Points on a hilly landscape, in no order, each with its height.
A ball rolls from a point to the lowest of its 5 nearest points, and stops where none of them is lower. Distance is the straight distance between rows; heights are no part of it.
lis: [-28  15   0  13   4 -19   2  -8 -10   0  17  -8 -12  -8  25  10  -3   9
  16  19  -1  -2   6  13  -4]  height 7.46
Vuf: [-12   1   2   6  -2  -2  -1  -6  -2   5  -7   0  -1  -2   6  -4  -4  -1
   8  -1  -1   1  -8   2  -3]  height 3.49
vari: [  1   4  -9   1   4 -10   6   7  -2  -4  23   4  -7   5   2  18   4  -1
  -1  11  -7  -4  15   2  -2]  height 3.50
Pez: [-24   7   8   6  -7   0  -7 -16  -7   9 -20  -8  -1 -12  12 -14  -8   0
  14  -1  10   4  -7   8  -5]  height 3.80
nufil: [ 11 -11   7  -6  -4  19  -5   1   3   1 -21  -2   6   1 -15 -14   1  -6
 -12 -15   4   5 -10  -9   4]  height 1.82
deg: [-31  16   8  14  -3 -13   1 -12  -9   7   4 -11  -8 -13  29   2  -6   2
  22  15   1  -2  -1  12  -4]  height 6.29
num: [ 26 -11  -9 -11   6   5   1  14   6  -4  12  13   6  15 -18   9   8  -3
 -14  -7  -2   0  10  -9   5]  height 4.29
tel: [ 7 -2 -6  0 -1 -5  4  5 -2 -3 10  3  0  3 -3  9  2  0 -5  6 -3 -1  8 -3
 -2]  height 3.62
vom: [ 14  -9   6  -7  -2  17  -3   3   3   0 -16   1   3   3 -15 -11   0  -4
 -11 -13   2   5  -8  -9   3]  height 1.32
piti: [ 15   0 -13  -4  11 -13   9  17   5  -9  36   5  -6  10  -3  27   7   4
 -10   9 -11  -3  11  -2   2]  height 2.97
Rok: [ -2   6  -9   4   5 -12   6   6  -2  -5  24   2  -9   5   5  19   6   0
   5  11  -6  -5  15   5  -1]  height 3.76
zeg: [ 35 -19  -3 -14  -3  20   0  13  11  -2 -10   9  10  10 -24  -8   6  -7
 -23 -13  -1  -1   1 -13   5]  height 5.14
riroz: [-26  12   1   7   3 -15   1  -6  -8   1  12  -6  -9 -11  17   9   1   5
  11  12  -1   2   4   8  -2]  height 8.14
fako: [-28  13   6   6  -1 -11  -1 -10  -8   2   2  -8  -4 -11  20   1  -3   3
  13   8   1   0   1   6  -4]  height 5.58
Dif: [ 22  -5  -9  -8   8  -6   3  15   5  -8  22   8   4  14 -13  18   9  -1
 -11  -3  -5  -2  10 -10   3]  height 5.02
Zes: [ 17  -2 -14  -3  12 -14  10  21   4 -10  41   6  -7  14  -5  32   9   5
 -11  11 -10  -4  14  -2   1]  height 3.01
tig: [  8  -7   4  -2  -2   9  -3   0   0   2 -10  -2   5  -2  -8 -10   2   0
 -10  -5   5   3  -5  -1   4]  height 2.25
Sok: [  1   5 -15   1   9 -13   7   9  -2  -5  35   8  -9   9   3  26   7   3
  -1  15 -10  -3  18   5  -2]  height 2.89
Lan: [ 9 -5 -2 -2 -1 -1  0  2 -1  0  0  1  3  2 -6  0  1  1 -8  1  2  4  1 -2
  0]  height 2.95
bok: [ 15  -1  -6  -7   5  -5   3   8   5  -7  13   7   2   7 -10  12   1   2
  -9   0  -4   1   3  -7   0]  height 3.68
pegof: [-33  15  11  16  -6 -12  -1 -20  -8   8 -13 -12  -3 -19  25 -10  -8   1
  24  11   3   1  -9  10  -4]  height 4.06
vode: [-16   8   0   5   2 -10   5   0  -2   1  12  -3  -9  -3  10  14   2   5
  12   8  -4  -1   3   2  -2]  height 7.91
mup: [-28  14   2  10   4 -17   1  -7  -9   0  13  -8 -10 -11  23   8  -4   7
  14  16  -1  -2   5  11  -4]  height 7.81
rud: [-12  11  -5   4   7 -14   6   2   1  -3  22  -2 -11   2   9  21   3   7
  12  12  -3  -3   8   5  -1]  height 6.25
piv: [ 29 -10 -15 -11   6   5   3  16   7  -8  17  17   6  20 -19  16   9   0
 -19  -4  -6  -1  12 -11   4]  height 4.60
Kem: [-24   4  10   6  -8   5  -7 -17  -8  12 -26 -11  -1 -14  12 -20  -9  -2
  16  -3  13   4 -11   9  -3]  height 4.04
poze: [-27  11   9   8  -5  -6  -3 -15  -9   7 -11 -10  -1 -13  20  -8  -8   0
  18   5   8   2  -5   6  -6]  height 3.75
rel: [-19   3  12   4 -10  11  -7 -17  -6   9 -29  -9  -1 -14   6 -22  -8  -2
  12  -6   8   3 -12  10  -3]  height 4.28
tomi: [ 8  3 -8 -3  1 -6  6 10  1 -5 21  5 -3  5 -1 16  3  2 -7  9 -9 -2 10 -3
 -3]  height 4.73
lig: [ 6  0 -7  0  0 -7  5  6 -2 -3 14  3 -3  2  0 11  3  0 -4  8 -6 -2  9 -2
 -3]  height 4.08
kobir: [-2  2 -5  5  1 -7  3  1 -1 -3  6 -1 -1  1  3  5  1  3  3  5 -4 -7  6  0
  0]  height 4.27
toda: [-26   4  10   7  -8   5  -8 -19  -8  12 -28 -14   0 -17  14 -23  -8  -2
  19  -3  14   5 -12   9  -2]  height 4.53
metof: [-30  16   5  14  -1 -16   2 -11 -10   4  12 -10 -11 -10  29   6  -6   6
  20  18   0  -2   3  14  -5]  height 8.02
fol: [-26  10   5   5  -4  -4  -5 -15  -7   5 -11  -6   0 -11  12  -7  -6   1
  12   1   5   3  -4   7  -5]  height 3.59
Vada: [ 31 -14  -9 -12   3  12   1  14   8  -4   6  13   6  15 -20   4   7  -4
 -17  -9  -2   0   8  -8   6]  height 4.23
lusit: [ 26  -4 -14 -10  10  -4   7  20   5 -14  35  13  -2  19 -17  29  13   5
 -17   4  -9  -5  20 -13   5]  height 3.97
bup: [-23  10  -1   6   4 -17   3  -3  -7   1  16  -5 -12  -9  15  13   2   3
  12  14  -2   2   4   8  -2]  height 7.30
Bima: [-30  16   1  14   3 -20   2 -10 -11   2  16  -7 -12  -8  28  11  -5   8
  19  20  -2  -3   6  15  -5]  height 7.56
duna: [-25  10   2   6   1 -10  -2  -9  -8   1   0  -6  -4 -11  13   2  -1   1
   9   5  -1   1  -1   3  -3]  height 4.81
Pim: [  1  -4   3   0  -2   4  -4  -3  -2   2  -9  -2   4   0   1 -11  -2   3
  -1  -2   4  -2  -5   3   1]  height 2.45
vano: [ 43 -16  -6 -15  -1  20   1  17  13  -9   1  12   9  16 -25  -1   4  -4
 -29 -13  -4   1   1 -12   5]  height 5.88
tusak: [ 30 -16  -4 -12   0  18   0  13  10  -3  -6   9   8  10 -22  -7   6  -7
 -18 -12  -1  -1   3  -9   6]  height 6.66
vur: [ 35 -14 -11 -13   1  15   2  16  10  -6   8  15   7  17 -22   6   6  -2
 -24  -9  -4   0   7  -9   5]  height 3.61
tonem: [ 34 -19  -1 -12  -4  20  -2  13  11  -2 -15   7  13   8 -25 -13   5  -8
 -22 -15   0  -2  -2 -13   4]  height 4.30
feba: [ 17   0  -9  -6   8 -10   6  15   5  -9  26   5   0   9  -7  20   5   1
 -11   3 -10  -3   7  -6   1]  height 3.60
zepi: [ 19  -2  -9  -8   7  -6   4  12   5  -8  17   6   3  11 -12  14   5  -1
 -11  -2  -5  -1   6  -8   2]  height 5.07
nira: [  5  -5   3  -1  -2   6  -3  -1   0   1  -9  -2   5  -1  -4 -11   0   2
  -6  -3   4   1  -4   1   4]  height 2.26
Voro: [ 27 -12  -8 -11   6   6   1  13   8  -4   8  12   6  15 -18   5   8  -5
 -14  -8  -1   0   8  -7   4]  height 4.72
Zav: [-12   1  10   6  -7  10  -5 -14  -2   7 -26  -6  -1 -11   3 -22  -6  -3
   7  -7   4   3 -13   8  -2]  height 3.73
pup: [-19   7   1   5   1 -10   3  -3  -4   2   6  -3  -8  -5  10  10   1   1
  11   6  -2   0  -1   2  -3]  height 5.99
nenep: [ 7 -3 -4  0 -1 -4  2  3 -2 -1  6  3  1  3 -4  5  2  0 -6  4 -1  1  6 -3
 -2]  height 3.34
loguk: [ -6  -1  15   4  -8  14  -7 -13   0   6 -32  -7   4 -13   1 -28  -8  -5
   5  -8   3   3 -16   3  -1]  height 5.63
rupas: [-30   6  15  10  -8   9  -8 -20  -6  12 -36 -15   0 -22  16 -31 -10   0
  20  -6  13   4 -19   8   1]  height 8.22
zipa: [ 15  -5  -2  -7   2   2   2   6   4  -4   1   5   1   7 -12   4   0   2
  -9  -4   1   5   0  -6   0]  height 3.69
zalug: [ 1  0 -5  3  0 -5  2  1 -3 -3  4  1  2  2  0  3  2  2 -1  4 -2 -4  6 -1
  0]  height 3.52
sakov: [ 34 -15  -9 -14   0  16   2  16   9  -5   5  13   7  15 -21   3   6  -3
 -23  -9  -4   0   6  -9   5]  height 4.38
riva: [-15  10  -3   5   5 -15   6   1   0  -2  20  -2 -11  -1  10  20   2   7
  13  12  -2  -1   7   5  -2]  height 6.50
Reri: [ 8  1 -7 -4  1 -6  6  9  1 -5 18  6 -2  5 -3 15  2  2 -8  6 -7 -1  8 -5
 -4]  height 4.33
Bizil: [-36  14  13  16  -6 -11  -2 -23  -7   9 -18 -12  -2 -20  25 -13 -10   2
  24  10   5   2 -12  10  -4]  height 4.17
Pavo: [-28  14   9   9  -5  -9  -3 -13  -9   6  -8 -11  -2 -12  23  -6  -8   0
  19  10   5   1  -4   7  -5]  height 3.89
zuvok: [ -2   6 -11   4   8 -14   7   7  -2  -5  30   4 -10   7   5  23   5   1
   4  13  -7  -3  18   5  -1]  height 3.14
Gat: [ -6   7  -7   5   5 -11   6   4  -1  -5  21   0  -8   3   5  17   4   2
   7  10  -5  -6  12   4   0]  height 4.75
naboz: [-21   6   2   6  -1  -6  -2 -10  -5   3  -5  -4  -3  -7   9  -1  -2  -1
   9   1  -1   3  -5   4  -4]  height 4.48
Veg: [ 23 -12   1  -9   1  17  -3   9   9  -5 -15   5   5   8 -20 -13   1  -4
 -13 -15   0  -3  -3 -10   4]  height 4.20
buram: [ 23  -4 -10 -10   9  -5   5  19   5  -9  31  10   0  18 -12  26  11   3
 -14   2  -8  -6  16 -12   3]  height 5.17
fev: [ -3  -2  11   4  -5  10  -4  -8   0   7 -23  -5   3  -8   3 -23  -6  -6
   5  -6   4   2 -15   4   0]  height 2.57
tir: [-28  13   3   6   1 -13   0  -9 -10   1   5  -8  -5 -11  18   4  -3   4
  12  10   0   0   2   7  -3]  height 7.25
gir: [ -9   0   3   6  -2   1  -3  -8  -2   6 -11  -1   0  -3   5  -9  -3  -2
   8  -2   1   2  -9   5  -2]  height 2.87
sal: [ 20 -11   2  -9   1  16  -1   8   8  -3 -12   5   3   7 -18  -9   0  -3
 -10 -15   2   0  -4  -9   4]  height 3.82
fotek: [-14   2   3   7  -2  -1  -3 -11  -4   6 -13  -2  -1  -7   6  -8  -3  -3
   9  -3   0   4 -10   7  -3]  height 3.28
Lun: [ 14   1  -7  -6   4  -6   5   9   3  -6  15   6   1   7  -7  14   0   2
 -10   3  -6   1   5  -5  -2]  height 3.77
nof: [ 23  -2 -13  -8  12 -10   8  21   5 -11  41   9  -5  19 -12  32  12   7
 -13   7  -8  -6  20  -9   3]  height 3.36
lanap: [ 27 -12  -5 -10   5  10   1  11   8  -4   0   9   5  11 -20  -2   5  -4
 -12 -12   0  -1   5  -7   6]  height 5.00
pib: [-31  12  11  15  -5 -10  -1 -18  -8   9 -12 -13  -2 -17  24 -11  -9   0
  23   9   5   2  -9   9  -4]  height 3.95
rigu: [-33  17   2  17   0 -19   3 -13 -11   5  15  -9 -12  -9  31  11  -6   7
  24  20  -2  -3   2  17  -6]  height 7.96
Mun: [  8   3 -13  -3   8 -10  10  13   3  -9  33   7  -8   7  -1  24   5   5
  -8  11 -12  -3  13   0  -1]  height 2.88
Paf: [ 21  -5  -7  -8   8  -1   2  11   7  -7  11   7   5  12 -15  10   4  -1
 -10  -6  -1   1   4  -8   2]  height 5.19
mape: [ 19 -10   1  -8   2  14   0   7   7  -3  -9   5   1   7 -18  -6   0  -1
 -10 -13   2   1  -3  -8   3]  height 5.22
vemap: [-18   0  16   5 -14  14 -10 -17  -4  10 -37 -10   0 -15   4 -28  -9  -3
  10  -8   7   2 -15   7  -4]  height 6.32
nemub: [-14   2  13   6 -10  12  -7 -17  -3   9 -31  -7   0 -13   3 -24  -8  -3
   8  -7   5   3 -13   8  -3]  height 4.88
dufol: [-30  12  10  13  -6  -9  -3 -19  -8   9 -16 -13  -1 -17  22 -13  -9  -1
  23   8   9   3 -10   7  -4]  height 3.92
Pese: [ 17   1  -8  -6   6  -7   5  10   5  -9  18   6   1   8  -8  16   3   2
 -10   1  -6  -1   5  -6  -1]  height 4.24
dofal: [-23   8   2   6  -3  -5  -4 -13  -6   3  -9  -5  -1 -10  10  -4  -5   0
  10   0   1   3  -5   6  -4]  height 3.79
losu: [-16   2   2   6  -1  -4  -1  -6  -3   4  -5  -1  -2  -4   7   0  -2  -1
  10   0  -2   2  -7   2  -2]  height 4.26
nemol: [-27  12   6   5  -3  -7  -4 -13  -8   3  -6  -8  -1 -11  17  -3  -6   1
  13   5   3   1  -1   6  -5]  height 3.91
bas: [ 2  1 -7  4  1 -8  5  4 -2 -4 11  0 -1  1  1  9  3  0  0  7 -5 -5 10 -1
  0]  height 4.47
Rogi: [ 31 -13 -11 -12   4  10   1  15   8  -5  10  16   7  18 -20   9   8  -1
 -20  -7  -3   0   9  -9   4]  height 3.25
lag: [ 25  -9 -10 -10   8   0   1  14   6  -6  18  12   6  18 -16  15   9  -2
 -14  -4  -3  -2  11 -10   4]  height 5.90
lut: [  5  -6   6  -3  -2  11  -5  -1   0   1 -15  -3   7  -3  -5 -16   0   0
  -7  -7   6   1  -7   0   4]  height 2.12
Fubi: [-37  17   7  18  -4 -17   2 -16  -8   8   4 -11 -10 -16  30   3  -4   1
  27  16  -2  -1  -4  17  -4]  height 5.95
fuzog: [-18   4   8   5  -7   5  -6 -17  -4   7 -21  -5  -1 -11   6 -16  -6  -1
  10  -5   6   4 -10  10  -4]  height 3.41
maki: [-10  11  -7   5   7 -14   6   3   0  -5  23   0 -10   3   8  22   3   5
  12  12  -4  -4  10   7   1]  height 5.89
Nam: [-15   4   1   5  -1  -6   1  -4  -3   3   0   0  -3  -2   8   4   0   1
  10   3  -3  -1  -4   1  -3]  height 5.84
Balel: [-22  -1  17   7 -15  15 -11 -17  -7  12 -43 -15   3 -18   7 -32  -9  -5
  13 -11  11   2 -17   6  -3]  height 6.17
bimim: [-2 -1  0  3 -1 -2  0 -2 -1  1 -4  1  2  2  4 -5 -2  3  2  1  1 -3 -2  1
 -1]  height 3.00
Ropa: [-32   9  13  14  -6  -4  -4 -22  -7  12 -25 -12   0 -19  20 -21 -10   2
  23   3  11   5 -15   9  -1]  height 5.13
Pume: [-42  17   2  19  -2 -22   3 -17  -9   7  11  -9 -14 -15  33  11  -4   3
  28  19  -2   0  -1  20  -6]  height 8.00
keta: [12 -2 -5 -5  2 -4  4  7  3 -5 10  6  1  6 -8 10  0  2 -9  2 -3  2  3 -6
 -2]  height 3.48
vuto: [ 23 -14   3  -9  -1  19  -4   7   9  -3 -22   6   8   8 -20 -17   0  -5
 -14 -17   1  -3  -5 -12   3]  height 3.08
Dor: [-21   7   4   5  -4  -3  -5 -14  -6   4 -12  -5  -1 -10  10  -6  -5  -1
   8  -1   2   3  -6   8  -4]  height 3.57
Vud: [-19   9  -2   5   3 -14   6   0  -2   1  17  -3 -12  -3  12  17   2   7
  13  12  -3   1   4   4  -3]  height 6.95
nen: [  8  -8   9  -5  -6  19  -8  -3   4   1 -26  -2  10  -3 -13 -19  -1  -6
 -11 -16   5   4 -12  -7   3]  height 2.09
rova: [-28  15   8   8  -3 -10  -2 -13  -9   5  -2 -10  -3 -12  23  -3  -6   2
  16  10   4   0  -1   7  -6]  height 4.31
vofu: [ 46 -17  -4 -16  -1  21   0  16  14 -10  -4  10  12  15 -29  -4   2  -5
 -31 -16  -3   0  -1 -16   6]  height 6.10
pifab: [ -1  -2   2   3  -2   2  -2  -3  -1   3  -8   0   4   1   3 -10  -3   3
   2  -1   3  -4  -4   3   0]  height 2.58
vut: [-11  -1  16   5 -11  14  -7 -16  -1   8 -36  -8   2 -14   1 -30  -9  -5
   6  -9   4   2 -16   4  -3]  height 6.97
laf: [ 5 -5 -1  0 -1  2 -1 -1 -2  0 -4  0  3  0 -4 -6  0  2 -6 -1  3  1  0  1
  2]  height 2.56
gup: [ 22  -3  -9  -7  10 -10   7  20   4  -9  34   7  -3  16 -10  27  11   2
 -13   3  -8  -6  15  -8   3]  height 4.07
Dolu: [ 15 -12   7  -5  -4  21  -7   1   5   0 -25   1   8   4 -16 -17   0  -8
 -11 -18   2   5 -12 -12   3]  height 2.28
vifu: [ 30  -9 -16 -12   7   4   4  17   6 -12  20  17   6  20 -19  19   9   2
 -21  -3  -7  -1  14 -12   5]  height 5.50
Dugo: [  0  -3   4   0  -2   5  -4  -3   0   5 -11  -2   4  -1   2 -15  -3   1
   1  -3   5  -1  -7   4   1]  height 2.34
lonat: [ 15  -2  -4  -7   3  -2   3   6   4  -5   6   5   2   7 -11   7  -1   3
 -10  -2   0   3   1  -6   0]  height 3.51
Vuz: [-27  13  -1  11   5 -22   2  -7 -10   0  19  -7 -12 -10  23  13  -1   9
  14  19  -1  -1   8  12  -4]  height 7.31
Libez: [ 28 -11 -12 -12   6   6   1  15   6  -6  15  15   6  19 -19  13   9  -1
 -18  -5  -3  -1  12 -10   5]  height 4.10
sefo: [ 40 -15 -10 -15   1  17   2  17  11  -9   6  14   7  18 -24   4   6  -1
 -28 -11  -4   0   5 -10   6]  height 4.61
Vure: [-28  15   5   9   1 -14  -1 -10 -11   1   9 -10  -8 -11  25   5  -5   6
  15  14   0  -2   3  11  -3]  height 8.25
zemil: [ 17 -12   5  -8  -2  20  -5   5   5  -1 -21   4   6   6 -17 -15  -1  -5
 -12 -17   3   2  -9 -12   2]  height 2.22
vepo: [ 23  -6  -9  -9   9  -5   4  17   4  -8  25   9   3  17 -13  21  10  -1
 -13  -1  -7  -4  13 -12   3]  height 0.56
Kegot: [ 19  -2  -8  -7   9  -8   5  13   5  -8  22   5   2  11 -10  19   5   0
 -10   0  -7  -3   7  -8   2]  height 5.03
lizu: [-7  7 -5  5  4 -9  5  2  0 -4 13  0 -6  3  5 13  3  3  7  7 -4 -6  9  2
  0]  height 6.40
Gimi: [-27   8  10   8  -6  -3  -5 -18  -8  11 -21 -12   0 -15  18 -16  -8   0
  19   2  12   5 -10   6  -3]  height 3.98
Masep: [  0  -4   8   0  -3   9  -5  -4   0   6 -16  -3   4  -3   3 -18  -5  -1
   1  -5   4   0 -10   3   0]  height 2.24
pavig: [-42  18   6  17  -4 -18   1 -19  -7   8   3 -11 -13 -20  30   3  -5   3
  29  17  -3  -1  -4  20  -5]  height 6.27
medip: [ 48 -18  -2 -17  -1  22  -2  15  15  -9 -11  10  14  15 -32  -7   2  -6
 -32 -19   0   2  -4 -19   5]  height 5.77
ruk: [-23   1  13   6 -11  10  -9 -17  -7  12 -33 -12  -1 -16  10 -25  -8  -3
  15  -7  12   4 -14   8  -3]  height 4.89
gona: [  7  -6   7  -6  -5  16  -7  -2   2   1 -20  -3  10  -4 -10 -17   0  -3
 -10 -12   6   3  -9  -5   5]  height 2.02
mal: [  7  -7   7  -4  -3  13  -5   0   1   1 -15  -4   7  -3  -9 -14   0  -2
 -10  -9   5   4  -7  -3   4]  height 2.10
Mav: [-20   6   5   5  -4   0  -5 -15  -5   6 -16  -4  -2 -10   8 -10  -5   0
  10  -3   4   4  -8   9  -4]  height 3.38
mem: [  2  -3  11  -2  -5  12  -6  -4   0   6 -19  -4   6  -4   2 -22  -5  -2
   1  -7   7   0 -11   1  -1]  height 2.15
tulu: [ 41 -16  -5 -15  -2  21   1  16  12  -6  -2  10   9  14 -25  -2   3  -4
 -28 -12  -3   0   2 -12   5]  height 6.43
gusaz: [ 19  -2  -9  -8  10  -9   6  18   5  -9  30   6  -1  14 -10  23   9   1
 -11   2  -8  -5  12  -8   3]  height 5.04
nid: [ 26  -8 -12 -11   7   0   3  17   5  -9  24  14   4  19 -17  21  11   1
 -16  -2  -7  -4  15 -13   5]  height 6.56
Vipe: [ 22  -7  -5  -9   6   4   2   8   8  -6   4   7   4  10 -17   3   2  -2
 -10  -9   1   1   3  -6   5]  height 4.13
bipu: [ 25  -9  -8  -9   7   4   1  11   7  -5   6   9   5  13 -18   4   6  -4
 -12  -9   0   0   6  -6   5]  height 4.44
zad: [-23   6   9   5  -8   2  -6 -17  -7  10 -22  -9  -2 -12  12 -15  -7   0
  14  -2  11   4  -8   9  -4]  height 3.74
pevi: [ 34 -13 -14 -12   4  10   3  16   9  -9  13  17   6  19 -22  12   7   1
 -24  -6  -6   0   9 -10   6]  height 1.78
Govam: [-6  5 -5  5  2 -7  5  2 -1 -4 10  0 -5  2  5 10  2  3  6  6 -4 -8  7  1
  0]  height 5.64
vilo: [ 2 -3  0  1 -1  2 -3 -2 -2  2 -5  0  4  1 -1 -7 -1  3 -3 -1  3 -1 -3  2
  2]  height 2.53
bezo: [ 41 -19  -1 -14  -6  23  -1  13  12  -3 -14   8  13  11 -27  -9   4  -7
 -27 -15   0   1  -2 -16   4]  height 4.91
Duvan: [ -5  -2   6   4  -4   5  -4  -8  -2   7 -16  -2   1  -5   5 -17  -4  -4
   7  -4   3   2 -12   5  -1]  height 2.50
pebid: [ 20  -6  -2  -9   4   8   0   7   7  -4  -2   7   1   9 -17  -1   1   0
  -9  -9   2   3   0  -6   3]  height 4.37
Gipo: [ 2 -2 -4  3  0 -3  1  0 -2 -2  0  0  3  1  0 -1  1  2 -2  3  0 -3  3 -1
  1]  height 3.12
zem: [-29   3  16   9 -11  13 -10 -20  -5  12 -43 -17   4 -22  14 -35 -10  -2
  19  -9  13   2 -20   6  -1]  height 7.16
dusu: [  9   3 -16  -2  10 -13  10  14   3  -8  37   8  -8   9   0  28   6   6
  -7  13 -12  -3  14   2   0]  height 2.90
nitom: [-28   7  11  11  -7   1  -5 -20  -7  11 -27 -13   0 -17  17 -22  -9   0
  21   0  14   5 -13   8  -1]  height 4.68
pebel: [ 29 -18  -2 -10  -3  18  -3  10  11  -3 -17   7  12   7 -24 -16   3  -6
 -19 -16   1  -4  -2 -12   5]  height 3.88
ketaz: [ 39 -18  -2 -15  -5  22   0  14  12  -4 -10  10  13  12 -25  -7   4  -7
 -26 -15  -2   1   0 -14   4]  height 5.29
pagas: [  2   4 -11   0   4 -10   7   8  -1  -5  28   6  -9   6   3  20   5   1
  -3  13  -9  -2  16   2  -3]  height 2.98
sus: [-11   4  -1   5   0  -6   2  -1  -2   1   3   0  -3   2   6   5   0   3
   9   4  -3  -4   0   0  -2]  height 6.20
Guk: [11 -4 -3 -3 -1 -3  2  5 -1 -2  6  4  1  4 -8  7  0  1 -8  2 -2  4  3 -5
 -2]  height 3.29
sabi: [-28  11   9  10  -6  -7  -4 -17  -9   9 -15 -11   0 -14  21 -11  -9  -1
  20   6  10   3  -6   5  -4]  height 3.81
kosim: [-19   6   2   6  -1  -7  -1  -6  -5   4   0  -2  -4  -6  10   4   0   0
  10   3  -3   1  -4   3  -3]  height 5.16
faf: [-36  17  10  17  -6 -15   2 -18  -8   8  -4 -12  -7 -18  28  -3  -6   1
  25  13   0  -2  -5  14  -5]  height 4.62
naru: [  0  -4  14   1  -7  13  -6  -7   1   7 -30  -7   7  -9   1 -29  -6  -8
   2  -9   6   3 -15  -1   0]  height 3.21
kez: [ -9  10  -5   5   4 -10   7   2   0  -3  18  -1  -9   2   6  17   3   5
  10   8  -4  -6   8   4   0]  height 5.98
dugi: [-30  11  10  13  -6  -7  -3 -20  -9  10 -20 -13   0 -17  21 -16 -10  -1
  23   5  10   4 -11   9  -2]  height 4.05
zago: [  6  -6   9  -6  -7  18  -9  -3   3   3 -26  -5  12  -5 -10 -22  -1  -4
 -10 -14   7   4 -11  -6   4]  height 2.11
Fik: [  3  -4   8  -5  -4  12  -6  -2   2   4 -17  -4   8  -5  -3 -19  -2  -1
  -5  -8   7   1  -8  -1   3]  height 2.08
garev: [ -2  -3  10   1  -4   9  -4  -6   0   6 -19  -3   3  -6   4 -20  -5  -4
   5  -6   4   1 -12   3  -1]  height 2.30
Teme: [-12   6  -1   4   2  -7   4  -1  -1   0   6  -1  -6   1   7   9   1   4
  10   5  -3  -5   2   0  -2]  height 7.41
lemo: [-24   8   2   6   0 -10   0  -6  -6   1   3  -3  -6  -9  12   5   0   1
  11   5  -2   2  -2   3  -3]  height 1.80
vabat: [ 25  -5 -12 -11   8  -2   6  18   4 -11  28  12   2  18 -14  24  12   3
 -16   0  -8  -5  17 -13   4]  height 5.42
Gori: [ 1  3 -8  3  2 -8  6  6 -2 -4 19  2 -6  4  3 14  5 -1  1  9 -6 -4 13  1
 -2]  height 4.34
rike: [-17  -1  18   6 -16  15 -10 -17  -4  10 -42 -11   3 -15   4 -32  -9  -4
   9 -10   8   1 -18   5  -4]  height 6.98
zefo: [ -2  -3   5   2  -2   4  -3  -5  -1   7 -12  -1   1  -1   5 -13  -4  -1
   5  -2   3   1 -10   4  -1]  height 2.43
nom: [-24  10  -4   8   6 -22   5  -4  -7   1  21  -5 -13  -8  18  17   1   7
  12  18  -2   2   8  10  -4]  height 7.17
Zegug: [-18   4  10   5  -9   8  -7 -17  -4   8 -25  -7  -1 -12   6 -19  -7  -1
  10  -6   6   3 -10  10  -3]  height 3.72
nase: [ 27 -15  -1 -10   0  18  -2  10  11  -5 -15   7   9   8 -22 -13   4  -5
 -15 -15   0  -4  -2 -11   6]  height 4.18
radub: [ 32 -16  -6 -12   1  15   0  14   9  -3   0  11   7  12 -21  -3   7  -6
 -19 -10  -1  -1   5  -9   6]  height 5.67
Zanez: [  4  -5  11  -6  -7  17  -9  -4   3   4 -27  -4  12  -5  -6 -24  -4  -4
  -7 -13   9   1 -11  -5   2]  height 2.23
ginek: [ 27 -13  -3 -11   2  16   0  10  10  -5 -10   7   7   8 -21 -10   4  -6
 -14 -15   1  -3   1  -9   6]  height 5.39
nuvev: [ 24  -8  -8  -9   8  -1   2  12   6  -6  13   9   5  14 -16  10   6  -3
 -11  -6  -2  -1   7  -8   3]  height 4.92
daf: [-22  10  -2   6   4 -18   5  -2  -5   1  19  -4 -12  -6  15  16   2   6
  12  15  -3   2   5   6  -4]  height 7.01
zalel: [ 23  -6  -8  -8   8  -4   3  12   5  -7  14   9   5  13 -14  13   5  -3
 -11  -5  -3  -2   8  -9   3]  height 5.33
fetuk: [ 11  -8   4  -4  -1  11  -2   1   1   1 -10  -1   3  -1 -11  -8   1  -1
 -10  -7   4   6  -7  -4   5]  height 2.18
larum: [-36  17   4  18   0 -18   2 -14 -10   6  11 -10 -12 -12  32   8  -5   4
  26  19  -2  -1  -1  17  -6]  height 7.47
bug: [  4   4 -12  -2   6 -10   8  10   1  -5  32   8  -8   7   2  24   5   3
  -4  13 -10  -3  15   3  -3]  height 2.77
pimo: [  3  -4  12  -4  -6  13  -7  -3   1   6 -23  -5   9  -6  -1 -24  -5  -3
  -3  -8   7   1 -12  -2   1]  height 2.16
sedu: [-13   2   6   6  -4   4  -5 -12  -2   6 -19  -3  -1  -9   5 -14  -4  -4
   8  -5   2   4 -11   9  -2]  height 2.99
gotik: [ 14   2 -10  -5   7  -9   7  15   5  -8  28   6  -3   7  -4  22   5   3
 -10   7 -10  -3   9  -3   0]  height 2.74
Vose: [ 21  -5  -9  -8   8  -5   3  12   6  -8  17   7   4  13 -13  15   5  -1
 -11  -4  -4  -2   8  -9   3]  height 5.65
viduv: [ 11  -7   0  -3  -1   5  -1   2   0   1  -5   1   3   2 -10  -4   0   0
 -10  -3   4   6  -3  -4   2]  height 2.80
dagev: [-39  17   5  18  -2 -19   2 -17  -8   8   8 -11 -12 -16  31   7  -4   3
  29  18  -2  -1  -2  19  -5]  height 7.13
Tis: [ 14  -8   2  -7  -1   8   0   4   3  -1  -6   3   0   5 -13  -3   0   0
 -10  -8   3   6  -3  -6   2]  height 3.31
govil: [ 22 -10  -2  -9   4  12  -1   9   9  -4  -6   6   3   9 -20  -6   3  -3
 -10 -13   1   0   0  -8   5]  height 5.87
bubo: [ 15   1 -12  -5  10 -11   8  16   5 -10  32   4  -4   8  -5  24   6   2
 -10   6 -10  -4  10  -3   2]  height 3.07
Vuko: [-32  15  10  15  -5 -12   0 -15  -9   8  -1 -12  -6 -15  27  -2  -6   0
  23  13   2  -1  -4  10  -5]  height 5.18

For each start below, name the point where the ball stops.
zeg => vom
zalel => pevi
Vose => pevi
lis => bug
vofu => vom
mup => bug
kez => bug
bup => bug
tusak => vom
medip => vom

For each start below, name every point that the ball comes to, in order.
Bima => Vuz > nom > Vud > rud > Gat > Rok > pagas > bug
riroz => daf > riva > maki > Rok > pagas > bug
ketaz => tonem > pebel > vuto > zemil > vom
